Points on a hilly landscape, in no order, each with its height.
A climber steps from a point to the highest of its 2 nearest points, and stops where none of them is higher. Distance is the straight distance between rows; heights are no part of it.
Safin: [ 86 118 121 153 126 204 121 194  73 101 119 118 106 220  82 112  98 106
 131  95 115  88  75 171  64 111 192  92  99 196 130  82 167  87 103 138
  86 100 109 136 128 112 110 133 128  76 111 136 116 103 169 157 127 140]  height 1.91
zap: [101  94 134 161 122  70  96 103 167  61 142 136 131 145 222 128 163 156
 182 154 131 111  86 165  90 149  93 147  74 174 130 191  75 166 152 135
 124 142 153 103 100 166 136 145 147 175  73 158  99 100 137 148 115 125]  height 1.45
dogo: [115 147 104 100 119 186 117 122 112 179  98 181  68  83 123 114 135  95
 161 175 127 131 134  94 182 104 117 126 136 122 128 137 134 136 177 122
 156 119 114 137 115 150 195 128 150 121 200 166 181 148  81 106 145 137]  height 2.51
gamab: [154 103 144  96 143  72 133  91 147 157 146  93 131 100 138 170 135 180
  81 110 136 161 161 128 168 155  71 115 144  58 160 177  88 181  76 123
 155 151 133 120 152 108 105 131 105 146 110  82 119 135 124  85 153 113]  height 3.11
Mab: [127 151 128 183 174  53 151  73 136  88 151 122 137 112 129 121 119 157
  94 117 134 174 127 104 123 176 112 118 159 113 139 109 112 126  71 157
 116 128 135  99 142 135 113 162 100 157  93 125  40 115 117 150 165  79]  height 3.16
vebu: [136 109 135  96  79 187 148 129 133 164 172 130 108 110 147 130 120 104
 124 161 162 136 174 138 161 137 131 130 130 111 173 163  72 161 146 137
 143 104 111 106 135 180 100 120 168 123 175 136 185 130  93 132 170 122]  height 3.23
Dup: [136 102 161 151 160 174  97 181 104 121 144  74 183 178 102 126 118  86
  82  90 103 135 131 143  95 141 144 114 124 131 103  96 163 111 115 116
 119 113 130 132 126  87  59 101 129  92 131  99 130 142 148 218  79 129]  height 4.73
falu: [ 98 143 109 109  90 183 114 127 102 137 142 184  27 104 125 107 144 118
 162 160 113 112 126 111 140 135 114 157 119 139 125 141  95 116 171 128
  99 123 136 111 106 182 187 127 164 118 183 188 129 107  95 100 167 140]  height 2.23
napur: [138  72 141 116 170  87  88 162  89 127  96  94 152 126  87 128 151 147
 104  99  72 159 139 137  79 161  88 170 158  93  70 108 139 110 105 119
 130 124 145 142  87  57 140 102 111 122 131 107 113 160 157 121  82 129]  height 6.30
rik: [115 110 110 159 155 100 115 117 135 129 104 165 157 138 134  77  99 160
 162 148 129 165 110  92  56 138 130 124 108 163 114  73 128 129 120 195
 161 103 100  81 118  90 193 135 113 149 115 149  80 169 130 159 127  85]  height 1.54
Suf: [140 165 111 146  76 165 173 110 130 117 158 170 112 118  97  72 103  81
 121 170 167 136 180 115 123 160 168 135 169 166 132 106 153 107 126 137
 114 104  86  83 118 170 124 101 157 132 149 150 139 133 135 148 166  98]  height 4.05
bil: [105 138 103 147 121 102 156 105 163 130 113 161 133 119 178  96 119 197
 176 124 153 109  69 118 102 129 123 101  78 149 149 125 103 165 130 169
 136 134 120 119 143 122 150 131 124 169  50 128  87 127 148 107 171 119]  height 1.18
Gid: [146 139 124 153 118  56 107 133 137  89  84 155 138  91 100 114 110 101
 144 178 104 154 148 125  74 153  77 118 158 141 101 132 142 116 105 149
  89 143 140 107  98  95 161 118 121 134 130 168  66 111 135 112  98 120]  height 4.49
bukig: [138 147  85 118  97 154 162 109 136 185  81 145 166 134 129 109 103 129
 144 153 185 149 120 123 145  89 180  95 124 155 152  99  97 157 132 142
 143 123 127 127 172 143 149 152 138 128  98 137 143 142 116 114 183 106]  height 2.48
Beg: [101 183 128 152 165 106 150  79 150 108 159 128 127 138 142 110 121 129
 131 125 176 145 111  76 213 102 184 134 154 134 116 110 158 130 151 121
 162 140 135 153 168 172 140 164 125 158 117 121 142 143  81 136 146 108]  height 4.53
lozu: [112 115 119 138 137 152 140 121  78 150 127 140 106 124  83  95  91 118
 100 140 115 198 169 111  98 164 121 139 170 108 129  89  85  90  70 160
 117  88 128  91 127 129 128 149 122  86 181 161  63 135  96 111 162 107]  height 4.33
nefim: [105 164 132 117 124  95 120 120 154  75 120 140  93  94 171 179 166 164
 183 128 127  39  71 168 153  95  95 136  89 122 128 197 153 141 165 120
 110 151 142 171 129 141 139 130 110 148 105 111 150  93 151  93 103 162]  height 0.23
fof: [172 186 112 154  79 117 173 103 136 123 150 173  98  87  84  91  98  89
 106 176 159 136 177 103 131 156 128  98 176 150 145 119 165 106  94 130
  97 145  85  80 122 132 137  89 135 155 125 153 102 118 146 106 156  93]  height 3.65
duse: [157 110 120 120 103  65 122  88 148 137 129 110 120  84 143 168 151 146
 103 147 115 171 169 159 151 150  76 123 171  85 141 194  83 142  74  96
  99 170 134 145 114 124 120 150 117 147  73 120 102  84 119  52 150 119]  height 3.37
bofa: [116 186 147 185 194  38 127  72 155  26 151 138 149 122 127 111 105 135
 106 133 121 147 119  84 128 171 111 140 147 143 112  99 161 113 125 146
 119 128 135  95 140 130 137 146 118 160 133 134  64 125 122 178 111  86]  height 3.49
pano: [ 96 108 148 148 170 142 130 120 122 131 164  88 101 169 131 128 147 187
 101  38 127 110  95 139 124 139 135 139  81 109 147 118 108 111 105 127
 129 106 142 142 157 139  75 144 125 122  97  98 102 121 146 122 145 133]  height 2.58
mazu: [119 163 106 142 128  83 164 103 161 131  83 125 188 136 180 136 119 208
 155 116 165 115  65 143 138 112 157  92 105 121 156 132 115 173 103 152
 140 144 131 148 177 106  99 157  92 154  27  96 102 122 152 105 166 114]  height 1.05
bimon: [153 107 173 141 159  72 108 109 169  57 169 128 176 121 145 126 116 122
 106 145 110 145 166 118 117 179 116 126 126 116 126 106 134 132 148 150
 139 104 119  75 117 124 105 112 150 168 177 124 133 156 109 216  90  89]  height 4.47
koz: [138  44 130 139  70 125  77 144 145 110 128 181 143 128 167  70 163  90
 154 171  71 159 178 127  77 158 131 160 121 160  92 125  85 110 191 101
 113 112 117  78  34 140 172  93 177 176 159 192 140 126 129 148 113 122]  height 1.17
robi: [126 154 124 112 150  88 137  89 135 134 147 120  95  90 139 145 143 132
 116 126 158 148 137  95 211 108 128 143 157 111 110 153 134 142 142  91
 143 160 140 167 131 164 143 163 112 156 120 109 149 132  92  90 142 120]  height 4.01
kevav: [101 128  92 111 113 123 106  91 140 162 120 167  96 131 175 138 201 150
 126 115 139 136  89 115 203  90 143 169 101 127 119 161  92 167 192  84
 160 144 167 162 125 181 160 192 132 164  97 103 170 135 105 124 178 119]  height 2.95
Nevag: [ 77 149  99 113 139 180 136 136  65 164 104 111 108 171 123 162 156 125
 141  96 122 134  88 161 142  85 185 157 115 117 120 112  99  90  95  89
  95 154 158 167 175 151 131 192 113  54 121 132  97 106  97 111 154 151]  height 2.09
Tanep: [109 157 143 130 167  76 124 159 121  51  98 133  88 113  98 160 104 131
 146 117 102  72  88 160  90 125  82 128 101 142 136 152 156  98 100 142
  77 133 148 128 129 116 148 126 111 102 139 137  81  92 153  96  78 157]  height 5.64
mipug: [170 122 160 119 111 179 122 178 133 148 117 120 150 109  75 125  80  88
 122 146 129 110 167 148  94 136  95  90 145 117 165 140 180 142  97 166
 131  94  89 101 130  99  68  68 132 100 180 122 149 146 145 152  83 129]  height 3.87
Per: [120 196 144 139 184  49 127 132 141  44  83 138 143 117 107 133  82 138
 151 145 119 100  96 127 125 132  82 126 116 153 114 132 201 121 116 137
 116 150 128 132 146  83 150 134  90 101 142 118  89 123 137 140  58 145]  height 4.99
Mikuz: [118  85 138  89 106 172 112 113 138 172 173 151  97 110 177 120 167 117
 115 139 125 140 162 100 186 132 125 144 107 119 154 144  89 173 185 129
 177 106 101 109 101 166 146 130 171 154 189 126 216 161  93 147 165 122]  height 2.92
gidas: [140 154 106 117 109 128 154 137 147 148 131 141  99  96 118 141 147 176
 147  83 123  70  91 114 148  84 137 123 117 111 131 130 169 114 132  97
 119 155 126 188 119 117 116 105 101 159  74  87 153 107 176  66 135 152]  height 1.90
Doti: [116 130 121 140 143 100 138 138 140 140  87 101 197 154 185 161 155 193
 137  89 144 106  58 151 114 106 170 145  95 110 124 135 123 154 110 110
 135 145 148 168 147  87  84 143  87 129  28  81 120 130 171 127 126 125]  height 0.94
nav: [146  73 132 110  93  74  75 121 149 101 160 154 125 102 172 113 172 114
 147 176  66 139 187 142 123 169  74 146 123 150 117 150  91 136 171 106
 119 151 120 105  51 145 167 100 168 177 141 172 162 108 123 115 107 148]  height 1.06
Tude: [133 171 160 166 167  55 121 107 182  46 130 182 156 130 138  78  76 131
 137 149 120 123 137  75 124 153 110 126 107 172 116  93 188 121 175 157
 144 119 109  74 129 109 168 109 135 166 156 135 112 152 136 188  69  94]  height 3.93
tezo: [118 118 117 113 110 193 128 121 128 176 158 141  96 148 100  80 135 145
 113  59 128 149 145  78 166 106 166 159 126 138 108  92 155 109 150  89
 153  99 124 157 112 167 112 123 119 126 128  99 157 148 135 133 161 126]  height 3.25
fele: [124 131 147 158 122 156 142 111 123 107 224 136  72 143  91  79 143 133
  59  58 105 143 173 101 146 162 133 165 159 141 123  95 139  96 119 106
  96  88 120 118  88 183  66 116 138 146 133 114 122 113 154 147 154 112]  height 4.03
Dab: [126 189 138 145 107 155 171 105 146  94 162 153 105 136 114  95 102 107
 147 153 177 100 137 116 158 130 163 112 134 161 146 121 164 118 161 147
 134 122 109 119 156 160 127 102 155 137 146 141 153 129 112 148 141 120]  height 4.62
bog: [ 65 139 101 121 192 162 101 140  68 132  95 108 122 182  97 142 126 113
 160  99 110 120  73 122 127 103 146 138  93 143  83  97 181  90 122 104
 147 144 131 168 164  81 164 149  91  56 162 132 103 140  99 160  99 162]  height 4.17
veru: [152 131 130 104 109 131 129 151 146 159  94 176 124  60 126 110 103 126
 166 166 131 100 149 109 112 113  76  79 110 130 152 135 160 147 156 166
 157 117  83 106 116  85 169  66 127 160 159 136 158 155 135  95  84 134]  height 3.12
somu: [116 122 116 137 122 178 135 125 116 161 164 130  78 141  81  65 118 159
  70  32 107 159 159  75 144 136 135 132 135 132 122  81 155  86  94  99
 125  92 115 145 100 150  81 115 114 119 116  88 117 122 156 103 169 126]  height 3.62
Vekab: [113 133 102 112 146 184 138 132 113 190  80 134 135 137 111 117  95 138
 161 130 142 133  99 104 130  92 152 106 110 120 134  94 136 132 127 145
 180 124 111 146 166 104 170 136 109  99 148 117 140 169 110 125 150 136]  height 2.81
fosi: [140 133 112  88 128 168 143 162 112 175  76 108 151 105 144 178 123 108
 158 150 147  75  90 147 137  76 130  92 120  95 149 164 125 160 144 128
 151 151 143 161 162  92 134 127 119  91 145 124 162 132 116  95 120 171]  height 2.77
nudos: [ 83 116 107 133 186 119 131 114 116 158  97 123 140 154 132 109 103 200
 166  95 137 135  64  97 111 129 126 110  84 120 124  97 134 146 100 166
 184 114 120 136 171  90 177 151  97 115 112 108  92 165 128 125 160 128]  height 3.20
mego: [133 159 100 147 168 104 159 102 130 150 109 111 204 147 116  99  97 128
 108 124 165 189 126  84 163  99 202 105 172 139 113  57 149 119  97 120
 156 133 120 132 171 131 132 165 101 127  90 105 114 161 112 163 158  94]  height 1.99
fipo: [128 129 157 116 159 125 129 138 106 108 157  70 101 131 102 189 145 134
 106  92 102  94 129 166 137 135  83 121 122  92 151 158 136 111  75 121
  94 143 133 149 151 117  88 119 123  97 147 111 113 100 129 108  95 168]  height 4.43
deti: [167 139 140 125  92 131 135 182 145 161  88 163 140  98  86 116  63 112
 153 183 151  99 147 131  67 118  94  62 125 135 174 137 177 136 104 202
 139 106  82  76 138  65 128  62 129 124 167 123 138 148 156 121  79 124]  height 3.48
feko: [161 155 174 148 126 116 128 134 168  81 170 160 124 109  91  76 105 121
  98 112 104 103 174 101 146 159  98 126 133 145 132  99 204 113 147 131
 110  99  95  99  98 122 104  52 149 170 148 118 152 145 169 163  79 107]  height 5.16
Toteb: [103 139 103 164 115  74 125 105 162  96 116 159 125 120 218  92 137 163
 210 166 151 101  80 123 107 146  81  94  72 179 161 178 103 180 148 154
 135 146 133 101 126 147 153 129 134 176  55 164  81 109 134 115 134 134]  height 1.32
fas: [144 152  56 130  71 118 160  84 146 184  89 179 133 104 143  76 120 133
 137 151 168 170 141 102 157 107 174 111 131 171 131 110  91 141 138  94
 124 150 143 129 140 163 164 149 139 165  57 143 136 110 123  71 198  94]  height 2.22
bipak: [141 172 148 161 152 122 128 129 144  90 126 148 152 126  75  80  77 109
 113 140 123 136 153  93 116 144 127 111 139 160 109  72 211  90 128 150
 142 103  97 109 114  99 130  92 121 133 160 121 131 149 151 190  75 110]  height 4.51
kudut: [121 143  92 111  80 142 161  83 136 182 143 183  76 114 160  62 131 160
 139 129 146 155 144  72 151 141 140 117 106 150 156 111  75 142 138 136
 129 132 115  79 142 187 149 127 150 167  84 143 112 124 131  94 213  88]  height 2.36
bap: [ 55 136 106 133 205 139 113 104  92 143 100 100 132 186 139 129 134 177
 160  66 131 119  51 102 157 118 143 131  85 119  99 104 170 125 118 118
 185 136 127 172 200 101 162 166  93  89 123 110  92 155 106 151 146 148]  height 3.61
lapi: [143  92 150 119  91 144 119 158 143 132 112  95 160 154 167 193 170 120
 136 133 124 101  99 193  77 105 156 145 110 126 115 162  83 142 155 113
 116 146 157 153 115 127 118 144 134 110  87 119 158 113 152 135 121 149]  height 0.39
Rak: [179 115 137 106 104 152 146 142 149 167 143 113 175 116 131 138 135  86
  95 136 162 140 165 120 178  96 166 130 159 125 140 124 134 149 165  95
 152 110 124 149 118 141  94 102 138 153 132 107 204 161 123 137 119 115]  height 2.66
Kope: [118 136  92 185 107 105 132  93 134  86 140 177 134 151 157  75 123 150
 168 137 131 137 102 118  72 148 163 134 112 214 117  83 105 127 152 163
  97 126 121  87 109 159 182 149 147 165  70 174  70 116 149 158 162  97]  height 1.16
sop: [157 133 108 139  66 115 146 132 138 153 106 169 112  82 116  91 109 117
 151 183 133 145 168 109  92 143  95  96 148 134 144 134 115 123 107 146
 108 143 113  94 104 106 147  87 143 157 111 167  95 114 137  73 137 116]  height 4.00
Pivo: [144  66 179 109 140 179  94 189 110 114 157  70 132 168 112 175 112 113
  91 105 111  94 137 191  82 155 107 117 114 113 142 167 108 135  95 146
 110 113 141  98 120 107  77 104 145  75 163 113 150 125 152 154  85 154]  height 3.91
Limag: [123 210 124 142 150 101 165 111 140  83 113 126 130 122 108 144 106 114
 156 164 160 100 102 126 149 105 148 110 138 158 118 133 174 116 138 135
 125 158 125 140 164 130 143 139 113 119 124 134 120 113 114 133 109 142]  height 5.40
dip: [133  50 145 112 170  95  67 170 100 113  76 100 193 155 129 148 154 128
 123 124  87 145 124 154  65 149 102 170 126 114  53 134 148 144 162 122
 160 123 147 138 100  40 166 113 118 113 145 118 140 179 154 161  59 123]  height 5.84
Vumov: [181 149 112 160 137  79 150 110 152 117 114 115 220 119 134 137 105  74
  98 178 183 163 150 107 151 106 194  99 195 135 117  98 148 136 131 119
 152 131 125 124 147 140 114 135 133 160 112 127 127 152  96 188 123  86]  height 2.21
Rog: [152 112 125 116  77 197 149 173 135 167 131 122 119 149 114 128 132 146
 122  86 128  94 107 156  94 110 167 135 112 127 145 113 114 116 136 113
 104 113 138 151 117 135  82  99 133 123  81 104 154 117 183 105 139 139]  height 2.33
mup: [107 134 109 118 105 122 119  98 100 120 125 170  61  86 149 108 137  91
 172 198 117 159 156 110 141 160  92 133 133 131 127 160  69 126 136 131
 113 148 139  91 120 167 182 153 161 126 185 213 104  90  66  90 153 140]  height 2.04
vimup: [115 127 144 124 154 126 116 125  94  91 164 141  68 102  75 104 107 112
 102 125  91 149 182 123 116 173  74 157 157 123 127 111 117  89  91 140
  87  96 124  87  99 139 140 117 132 103 201 166  91 122 115 105 118 116]  height 4.90
Ligi: [113 150 125 175 185  96 148 101 109 107 125  90 170 165 139 137 126 156
 106 104 135 156  93 141 106 138 167 126 136 125 130  92 110 124  85 156
 110 131 144 131 166 127  88 185 111 112  78 121  62 128 129 168 153 106]  height 3.06
lok: [148 136 126 147  99  83 147 116 131 121 124 129  93  93 111 156 122 132
 111 151 120 151 148 145 105 164  81 110 156  97 163 163  82 117  59 145
  73 156 136 105 130 132 114 139 126 130 103 160  44  82 122  67 161 115]  height 3.63
Begut: [153  95 173 135 122 189 113 193 114 130 142  80 161 153  79 134  97  77
  77 108 110 118 154 170  88 159 112 101 149 115 147 131 151 123  82 139
 103  89 115 113 116 112  34  92 139  84 153 110 134 124 165 185 101 125]  height 4.27
Bem: [ 95 176 144 160 156 144 139 109 126  88 185 111  70 155 101 122 135 156
 108  59 126  92 108 109 155 123 136 132 118 127 131 107 168  86 121 116
 110 125 129 158 143 142  93 132 116 134 112 114 108  91 144 114 124 150]  height 2.35
zof: [ 99 139 111 103 146  67  97  77 125  94 167 119  85 111 172 176 183 119
 104 156 158 150 135 122 232 111 128 169 165 108 105 182 124 152 148  89
 137 179 146 168 123 200 159 209 119 149 135 110 178 113  69 110 130 135]  height 3.64
funan: [ 91 155 111 104 142 154 124 127  96 155 126 116 100 144 133 167 182 125
 133  97 133 119  88 138 191  66 171 178 126 112  92 140 143 105 142  63
 121 163 159 185 152 168 134 187 109  96 115 116 147 119  97 121 133 162]  height 2.34
lotal: [151 140 176 160 105 136 126 132 159  59 218 129 108 129  78  96 126 108
  61 104  97 100 187 144 159 181 106 141 160 133 152 130 178 103 126 114
  77 101 108 102  93 173  54  77 166 156 153 122 150 111 165 188 119 106]  height 4.54
rozu: [171 129 134 121  98 105 128 202 119 161  61 115 176 121  94 170  96 117
 141 142 119 100  95 148  46 105 121  74 143  97 148 139 161 139  80 157
 114 147 133 138 125  43 101  88 106 107 104 108 113 127 166 101  96 154]  height 0.63
kupun: [104 167 128 135 193  95 104 110  88  78 127 144  78 108  71 109 112 132
 117 105  85 148 142  96 126 147  87 163 155 140  86  90 171  87 109 122
 107 125 131 128 110 111 175 133  92 108 179 145  85 117 132 100  92 137]  height 5.63
Niso: [106 138 147 128 108 116 126 154 145  94 114 107 109 139 177 200 177 153
 163 115 118  52  62 194  94  84 142 149  89 116 112 192 124 113 149 113
  89 148 149 170 123 143 120 149 120 112  79 112 144  94 170 109 106 163]  height 0.31
gol: [155 110 135 119 146 118 122 171 130 153  89 102 189 128 123 143 108 153
 145 102 131  98  82 115  81 112 128 102 113 104 128 115 168 151 116 145
 159 132 122 155 133  43 107  94  95 130  86  84 134 158 173 123  88 144]  height 0.72
kemu: [113 158 132 132 148 123 155 125  91 115 121  90  96 125 109 182 130 112
 115 137 121 139 129 165 113 135 112 129 145  98 145 147  90  99  68 138
  84 145 149 128 158 138 115 165 112  76 146 146  66  87 103  99 144 142]  height 3.99
Bodod: [135  98 121 156 119  82 128  93 154 104 142 116 151 139 181 144 161 161
 125 128 132 150 112 147  97 147 131 161 119 138 119 138  67 140 135 128
 119 132 149 125 107 148 115 154 130 157  66 125  98 115 139 143 150 107]  height 1.59
tibi: [129 138 156 114 155 159 125 138 133 107 155  99  92 126 101 142  98 142
 130  90 134  58 123 139 143 131  79  74  96 100 177 155 157 124 109 160
 131 113 115 136 175 114  82  86 136 108 170 115 122 116 125 113  98 162]  height 4.94
gef: [114 143  91 155 156 108 149  85 127 148 108 151 163 147 114  80  82 157
 141 138 145 201 130  77 108 131 163 110 150 154 110  46 123 124  89 180
 161 107 101  96 150 115 186 172 105 135 118 138  81 157 108 160 165  82]  height 1.74
fiva: [103 109 110  93 119 114  84 103 134 144 164 133 102 146 173 161 208 121
  99 135 145 144 110 123 231  94 137 173 134 115 132 164 102 163 206  92
 175 152 146 161 112 191 166 197 151 161 146 100 224 143  81 141 159 142]  height 3.26
lonug: [145 107 114  75  67 192 138 137 135 194 119 131 115 117 138 148 147 123
 115 136 140 125 137 148 155 101 144 138 122 110 148 151  59 151 167 105
 135 123 156 142 131 155 124 133 149 121 135 126 189 114 121  90 168 143]  height 2.90
dosut: [150  65 156 121 166  61  72 132 147  70 118 121 188 130 150 142 137 125
 122 150  94 138 156 147  91 164  87 156 109 137  84 128 130 146 167 132
 152 115 130  99  92  86 152 121 137 148 176 128 148 168 126 190  68 113]  height 5.05
gole: [142  99 134  90 121  78  85 113 139 110 133 131 136  85 157 156 174 125
 131 162  82 137 176 157 171 142  66 145 146 127 101 168 118 152 159 110
 147 159 129 156  80 121 174 118 131 164 140 126 190 122 113  99 110 152]  height 0.96
vona: [ 93 109 112 130 142 202 125 164  55 160 114 103 116 196 100 131 116 124
 118  86 108 129  93 164  91 123 166 129 110 128 134  88 116  95  90 125
 101 114 144 148 157 118 108 150 118  55 127 132  86 115 133 130 140 143]  height 1.87
begul: [101 186  92 114 123 154 160 150 118 155 115 119 119 129 129 159 147 138
 151  93 151  81  77 130 177  49 195 125 122 120 119 120 170  91 110  72
 119 176 128 198 165 144 115 148 101 107  86 104 143  97 140  91 132 168]  height 2.10
mazoz: [162  73 159  86 139 161 111 151 102 180 129  73 197 147 137 178 105 100
  97 148 139 121 176 157 119 139 111 122 141  72 146 166  84 181 116 155
 185 127 128  92 131  76 112 118 130  82 187 118 182 157 113 151  96 147]  height 3.32
dafek: [145  60 166  89 148 139  88 143 108 117 154  85 164 156 129 186 112 105
  96 162 119 140 171 183  98 171 106 143 140  94 128 160  82 144 117 155
 144 114 131  81 119 111 116 130 149  77 217 135 162 143  98 169 108 142]  height 3.57
bagu: [133 110 140 107 121 131 149 107 136 153 174 102  98 127 131 151 150 180
  85  90 133 154 140 139 145 143 119 148 115  94 164 147  58 133 100 118
 118 129 150 124 141 160  81 146 133 129 114  98 126 112 127 101 163 115]  height 2.85
mol: [171 145 150 135 130 122 158 137 155 141 126  82 221 128 147 161 124  76
 110 151 176 118 137 126 177  80 180  98 164 115 150 142 145 165 149 113
 163 138 132 148 167 120  90 114 133 144 105 102 172 159 104 156  99 121]  height 2.45
tigat: [103 123 142 174 174 153 124 103 117 108 150  98 173 207 137 110 118 142
 123  80 126 142  92 128 128 130 200 130 117 152 106  65 146 108 139 141
 133 111 135 145 163 130 107 159 126 112  99 118 101 153 123 203 136 107]  height 3.44
gak: [ 83 153 127 145 138 197 122 147 101  94 158 127  69 178  75  97 106 110
 126  88 125  78 105 128 122 119 143 128 101 175 126  93 179  71 133 121
 101  95 113 150 130 143 113 120 123  89 160 139 119  95 155 134 121 156]  height 2.13
Rukul: [125  87 132 102  90 154 127 121 144 198 154 167  93 105 183  68 153 152
 138 127 115 152 155  73 139 147 113 132  87 128 155 121  72 160 173 135
 154 105  95  74 102 162 146 101 155 175 126 145 158 152 125 117 179 102]  height 2.62
sezi: [123 105 149 134 159  83 103 156 122  76 100 124 124 137 108 141 116 124
 127 138 114 120 113 157  66 153  81 138 107 144 123 135 120 113 110 160
  90 122 162 102 112 102 142 129 125 109 150 149  77 132 136 133  87 126]  height 5.02
rebu: [125  68 132 131 105  92  99 110 112 121 117 153 121  94 134  99 138 105
 147 197  89 196 188 133 108 176  82 128 164  99 111 160  47 113 104 140
 112 136 141  89  91 122 164 141 162 126 178 197  89  94  86  89 129 144]  height 1.88
bimil: [124 147 115 100 122 142 131 137 134 150  97 119 127  96 158 176 163  93
 149 165 157  88  97 144 195  65 132 121 125 125 130 171 135 163 189 103
 153 147 146 181 139 144 158 150 128 130 138 123 186 125 102 102 119 157]  height 2.52
lib: [131 137 104 107 113 129 119 120 134 170  82 174 107  54 174 109 140  92
 179 198 123 120 152 108 153 121  71  83 114 124 152 163 114 163 174 148
 168 137 101 114 112 108 186 116 145 161 173 169 163 135  96  80 120 132]  height 2.82
tibad: [118  68 144 122 181 146  74 182  67 138 123  60 146 181  98 144 147 124
  83  54  77 136 128 142  89 153 112 158 116 111  77 107 158 103 101  99
 130 121 135 152 113  60 106 106 122 100 138 100 122 149 160 163  63 143]  height 5.41
zos: [157 139 139 124 110 175 150 133 150 154 170 116 137 133  94  97 136 107
  84  88 145 141 170  94 195  97 171 142 169 132 111 104 178 112 148  74
 137 112 115 169 110 160  66  96 134 149 118  92 189 145 143 140 130 131]  height 2.91
bonur: [132 157 125 103 106 156 156 142 109 144 130 102 108 126 129 186 151  82
 128 152 157 120 126 159 179  78 168 146 154 112 122 146 122 116 135  90
 107 156 151 166 151 181 126 156 133  98 139 136 160 110  89 116 127 156]  height 2.57
nezad: [162 103 142 113  73 164 137 197 146 115 119 134  99 121 130 157 126 127
 165 116 131  27  80 177  65  99 125  96  80 142 159 174 136 130 162 149
  92 119 144 131 119 124 119  69 142 135 117 123 165 113 177 102 101 163]  height 4.80
Lefal: [107 140 147 145 172 123 124  85 141  96 170 109 146 169 141 127 148 128
 123  97 135 151 111 100 172 110 184 174 139 133  85  96 159 116 179 104
 157 129 151 171 136 161 120 156 125 143 127 109 145 156  99 187 121 107]  height 3.97
pokod: [144 142 153 104  99 179 143 156 140 109 164 123  88 114 100 151 123 120
 140 124 132  56 130 170 144 115 106 113 112 127 153 166 148 123 150 127
 106 119 127 143 138 148  91  87 149 120 159 121 171 115 148 118  99 162]  height 5.70
nibe: [ 71 183 110 149 210 114 108  95  90  87 118 124 114 167  82 116 113 132
 142  97 110 134  86  81 138 118 142 158 124 159  75  75 195  84 120 108
 136 139 129 152 138 106 173 162  78  91 153 129  89 122 119 147 106 149]  height 4.81
Mor: [ 91 108 131 118 143 167 142 107 102 172 157 154  73 116 119  71  98 147
 106 100 120 200 177  77 138 171 106 137 132 107 141 105 101 115  80 155
 152  71  99  75 131 167 136 142 129 105 190 142 104 153  91 116 180  99]  height 3.86
bivi: [176  94 138 105  78 115 131 141 145 159 108  96 173 117 145 188 141 110
 107 152 122 136 149 170 107 119 115 122 152  93 140 166  76 159 120 116
 123 147 142 145 112 107 106 120 130 125 107 117 150 114 136 110 127 144]  height 0.47
Tur: [137  90 103 157  89 132 112 118 138 140 124 183 136 131 156  63 139 124
 161 153 109 168 140  95  72 150 152 153 118 177 106  86  90 114 170 133
 121 110 121  91  77 143 170 121 151 169 101 180 107 138 130 147 156  91]  height 1.31
lired: [154 137 105 116  46 175 161 148 153 162 106 152 109 113 151 139 147 125
 156 145 155  82 105 149 124  94 156 119 101 149 150 146  97 139 175 118
 115 139 142 155 123 150 130 115 153 151  87 133 165 107 154  93 168 145]  height 2.61
lisid: [140  83 116 141 106  99 117 109 125 121 122 115 142 130 141 139 155 125
 113 151 103 189 152 148  94 158 125 161 162 108 100 135  51 110 109 115
 107 136 160 123 101 137 136 162 134 120 123 147  90 104 107 123 151 119]  height 1.73
Fepi: [134 118 120 113  69 172 170 128 142 159 165 173 111  87 135  77 111  81
 120 173 159 162 222 108 154 164 135 132 161 130 159 132 125 141 133 129
 132  92  61  64 101 185  99  94 169 154 175 151 166 147 106 129 174  86]  height 3.60
nug: [185 125 133 116  79  82 129 164 150 156  65  98 178  99 128 199 141 115
 116 142 111 120 126 176  94 111 106  99 165  74 144 178 127 160  72 117
  95 164 138 159 113  69  96 106  98 129  62 113 111 102 159  83 114 142]  height 0.54
pemir: [144 115 149  83 133 169 122 172  94 157  86  86 162 121 114 176  99  73
 141 164 130 113 149 159 110 104 112 106 149  91 129 153 122 150 119 143
 136 135 135 127 155  79 125 110 125  60 197 139 150 141 101 130  84 164]  height 3.05
Sido: [144 101 125 104 131 143 133 156 136 184  95 100 184 146 138 146 151 159
 125  78 126 114  97 124 116  96 163 146 106 108 116 111 138 150 140  89
 163 140 143 176 135  71  99 114 101 125  69  71 159 154 172 125 117 140]  height 0.82

Call two points neighbours if one is among the 2 nearest of the other. Go from one point of each pair to the other, from neighbour to neighbour, staying as high as possible. Name the lowest point that can't be avoided.
vebu / Beg | gidas
Limag / kupun | fas
bonur / feko | bimil
Beg / napur | Ligi
Limag / Tanep | Per
feko / napur | Tude

For each start below, name the point where the climber stops.
Safin | pokod
nug | napur
gef | feko
Toteb | napur
bimil | napur
dogo | napur
fas | kupun
